Each row is a point on a tangle of strands that fork and nearly touch. The rows are in no order.
In the rows, 128 means zero.
Points whose rows are less than 48.9 apart are linked; no others are. Some points are linked to none.
J718: [121 159 141 112 112 117  86 128 159 160 132 131 130]
J619: [176  80 150 136 154 144 154 187  48  95  86 108 148]
J367: [155 147  78 117  83 118 124 151 132 136 141 140 139]
J634: [ 76 177 139 121 173 138 100  68 151 124 135 152 112]
J632: [122 157 137 109 130 105  86 108 138 141 133 134 139]
J648: [ 84 176 112 147 175 125 127  74 118 112 154 182 105]
J539: [126 139 146 109 102 121  93 144 180 157 120 115 124]
J755: [125 122 181 118  79 141 122 145 193 151 115 129  97]
J334: [176  93 123 142 178 156 157 183  73 135 105  93 170]
J181: [137 117  84  93  76 127  95 166 170 140 109 112 143]
J430: [153 121  73 156 148 144 164 149 127 179 169  96 165]
J870: [ 97 156 113 157 175 108 139  78 106 114 161 175 108]
J449: [105 139 201 124  97 141 132  94 180 143 128 128  90]
J819: [143 128  58 110  69 129 132 158 139 138 129 139 137]
J73: [150 114  51 104  63 133 149 156 123 130 121 122 149]
J820: [125 144 130 114 142 101  85  99 120 111 131 140 146]
J284: [116 120 174 101 138 100 108 101 168 117 112 113 115]
J821: [131 111 125 150 148 121 126 110  67  74 132 145 143]
J514: [120 132 177 107 119 113 109 115 175 141 119 114 112]
J404: [118 184 131 126 117 114 105 111 136 164 149 160 123]
J817: [110 126 139 109 158 105  81  95 130  97 117 128 142]
J231: [159  79 157 140 152 142 149 184  35  86  80 105 137]
J149: [175  83 140 143 172 150 157 187  62 117  97 100 158]
J381: [ 77 177 123 130 176 133 104  74 136 110 138 168 111]
J520: [120 119 118 139 149 118 108 101  79  72 130 151 141]
J378: [129 139 119 159 158  99 147  93 101 135 167 160 125]
J882: [121 135 169 108 106 119 103 132 180 154 121 114 115]
J912: [180 104 100 135 165 157 170 174  92 146 116  83 175]
J452: [141  85 154 144 143 145 145 173  27  71  82 108 131]
J512: [127 175 118 141 124 103 129 107 122 159 165 166 116]
J485: [112 135 203 127  76 148 132 106 181 143 126 137  86]
J147: [ 97 142 190 114 132 131 127  83 176 129 124 122  94]
J872: [120  94 127 166 157 135 145 120  54  76 130 135 135]
J221: [156 144  88 142 106 109 153 141 125 154 164 143 129]
J845: [ 86 145 182 116 151 141 131  73 180 119 124 124  92]
J67: [122 111 184  96 127  96 122 101 168  98 105 115 106]
J637: [ 73 166 155 120 175 147 105  71 168 123 128 138 108]
J265: [ 79 148 160 115 174 136 110  79 174 110 122 131 104]
J208: [152 125  84 160 134 122 165 144 129 170 176 114 143]
J39: [131 110  60  90  62 135 104 162 152 135 105 118 149]
J97: [132 160 119 154 140  96 146 100 114 154 173 161 116]
J263: [124 111 150 115  80 147 114 163 200 161 105 128 103]
J107: [145 108  50  89  55 135 131 158 126 125 105 113 157]
J835: [152 151  88 129  94 113 132 145 133 146 153 145 133]
J556: [121 134 120 126 150 109  96  95  99  89 132 150 146]
J354: [114 176 136 122 110 126  89 123 155 168 139 145 123]
J93: [122  89 148 146 140 149 142 162  25  59  87 105 122]
J963: [113 139 117 169 175 100 152  84 104 135 175 162 117]
J455: [127 109 125 103  85 136 105 170 198 155 104 114 115]
J737: [ 99  87 138 179 174 156 149 143  44  93 118  99 125]
J839: [156 133  89 151 118 112 163 140 129 161 172 133 131]
J586: [108  90 128 178 166 143 149 127  52  80 131 122 128]
J724: [159 115  77 148 149 154 167 155 114 172 152  85 174]
J629: [125 122 191 126  66 154 129 137 189 145 117 143  87]
J621: [132 116 192  88 108  92 130 103 163  80  98 125  97]
J114: [180 112  77 122 103 135 179 158 109 121 133 104 156]
J830: [121 104  99  96  79 139 100 171 189 153  97 119 125]
J194: [168 112  84 138 157 158 169 165 106 161 132  82 177]

A fork is a point with three links, a tip a point with one. Leave the first point through the second and follow the links. Name the first fork or tip that comes.
J619, J231 | J93
J284, J514 | J718
J872, J821 | J820
J820, J556 | J737
J514, J284 | J621

Name the points in between on the shortest way along the links from the first point to the second, in order.
J67, J404 | J284 J514 J882 J539 J718 J354
J912, J231 | J334 J149 J619
J194, J835 | J724 J430 J208 J839 J221
J381, J963 | J648 J870
